Points, in no order, along strands that fork and pass close to each other.
In the rows, zero is written as 128.
Points whose rows are less than 38.1 apart are linked; no others are. Some points are linked to none.
vubo: [133 126 179 135 124  85 159  92 108 162 145 210  95]
Nini: [115 145  80 124 168 108  80 107 161  81 145 105 171]
seriv: [130 112 164 135 105 111 147 102 117 143 123 170  96]
gov: [131 107 168 130 100 124 154 112 118 150 117 165  94]
Zil: [140 155 116 133 165  53  85  52 155 119 163 130 115]
momak: [145 116 175 131  88 158 163 151 101 193 106 136 106]
fedu: [128 122 139 120 105 111 137 107 130 122 124 145 100]
kabi: [127 137  76 125 148 142  67 149 135  88 133  78 175]
nudov: [137 128 181 127 124  93 163 105  95 177 149 202 100]
vuni: [166 129 130 127 102 196 144 184 116 144  95  93 141]
kolol: [116 113 140 113 107 167 179 156 133 131  89 128 105]
fozig: [143 150 179 109 140  91 145 113  83 189 162 190 106]
pilub: [130 119 143 122 102 125 147 117 125 122 122 140 102]
boni: [158 137 133 132  98 133 126 140 112 150 132 121 122]
nisi: [ 86 104  83 164 137 141 121 154 153  77 129  90 170]
tagad: [158 122 120 127 116 196 131 181 115 125  97  84 150]
duso: [145 166 170 117 167  77 114  87 101 181 177 170 112]
sasu: [105 132 125 113 131  77 120  75 151 107 142 163 102]
Peb: [167 170 106 131 130 109  84 124 122 156 156 105 136]
Movo: [126 107 103 135 131 183 124 179 121 103 105  74 159]
nol: [101 127  75 140 153 133  78 141 149  76 143  87 175]
Zamim: [158 175 133 144 168  68  73  74 118 157 189 112 125]
rirud: [153 167 129 147 170  62  77  62 133 147 182 126 117]
nage: [107 139 111 108 136  83 119  84 156  98 143 147 119]
nuta: [160 133 133 127  97 151 135 149 113 142 122 111 125]
gano: [128 107 174 129  95 139 166 126 120 152 103 158  89]
Bupi: [124 104 184 128  96 145 177 129 119 165  93 166  84]
zak: [118 139  74 127 161 128  66 131 148  82 144  84 179]
dulen: [117 112 132 116 119 167 174 157 132 117  93 121 120]
Lumo: [146 118 112 129 124 189 124 177 115 112 102  81 154]
gekob: [ 97  97 105 144 133 176 145 179 139 107  96  91 157]
zolem: [125 121 160 132 122  86 133  84 120 143 138 196  97]
Ridot: [127 147  76 124 170 117  66 117 154  85 144  88 175]
lote: [162 164 180  92 150 106 122 126  63 196 164 165 109]
leru: [ 93 134  96 115 144  99 127  98 162  79 149 142 142]
kar: [116 112 155 114  95 171 181 160 132 147  82 139  89]
roder: [ 95 106 124 122 125 161 186 155 145 115  94 130 124]
Kug: [149 132 138 132  96 125 129 129 113 149 131 135 113]
Vulel: [109 103 112 132 131 183 153 177 130 109  94  98 148]
dibe: [ 91  98 118 129 126 176 180 173 143 117  87 124 134]
kila: [130 119 161 131 114  97 135  94 117 144 132 182  96]
Kula: [167 131 137 125  91 191 150 181 116 157  98  96 134]
mukub: [129 153 104 117 150  72  97  75 158 108 147 132 124]
Demef: [118 149  86 115 163 102  91  98 159  84 145 113 160]
Mivu: [149 147 174 107 138 106 132 125  73 193 161 174 110]
Zomol: [167 133 137 128  89 171 144 163 110 158 113 102 129]
Detap: [ 90 114  77 154 142 132  98 148 151  71 140  92 176]
zusag: [ 96  96  99 150 133 163 136 169 141  94 112  85 162]
vapa: [113 111  82 142 132 163  98 174 130  87 125  63 173]
fiz: [142 123 146 129  96 130 141 126 119 139 121 135 109]
zon: [112 147  90 114 158  95  99  91 163  86 144 125 151]
modu: [127 111 170 122  88 163 170 148 122 163  86 142  89]
moder: [114 147  98 110 151  85 107  84 162  96 145 134 134]
Davor: [140 139 181 119 130  93 157 112  88 185 158 200 103]
luva: [118 105  95 141 130 174 115 179 123  96 114  67 165]
Kop: [111 106 119 126 128 187 166 182 134 120  82 109 135]
Durav: [ 91  98  86 164 128 152 127 168 151  83 117  78 167]
Bez: [131 152 113 123 154  65  94  64 156 116 153 137 113]
Sas: [131 131 169 135 129  80 143  86 113 155 147 208  94]
Vorun: [117 122  78 134 139 154  81 163 130  83 132  70 174]
kabe: [147 160 122 141 167  52  82  52 146 128 173 129 114]
toz: [131 109 181 128  88 161 172 144 118 177  88 159  89]

A fork is a point with three links. Follow the links from the first point to the second and name the forks in between, in order.
Ridot, sasu => moder
nol, vapa => zak
kabi, nage => zak > moder
nage, kabi => moder > zak

A fork is a point with three links, a tip a point with one. Leave the first point through the second and follow the links. Name the first fork or tip that comes.
Ridot, Nini => moder
tagad, Lumo => zak
nuta, boni => fedu
Bez, Zil => Zamim
zolem, Sas => lote
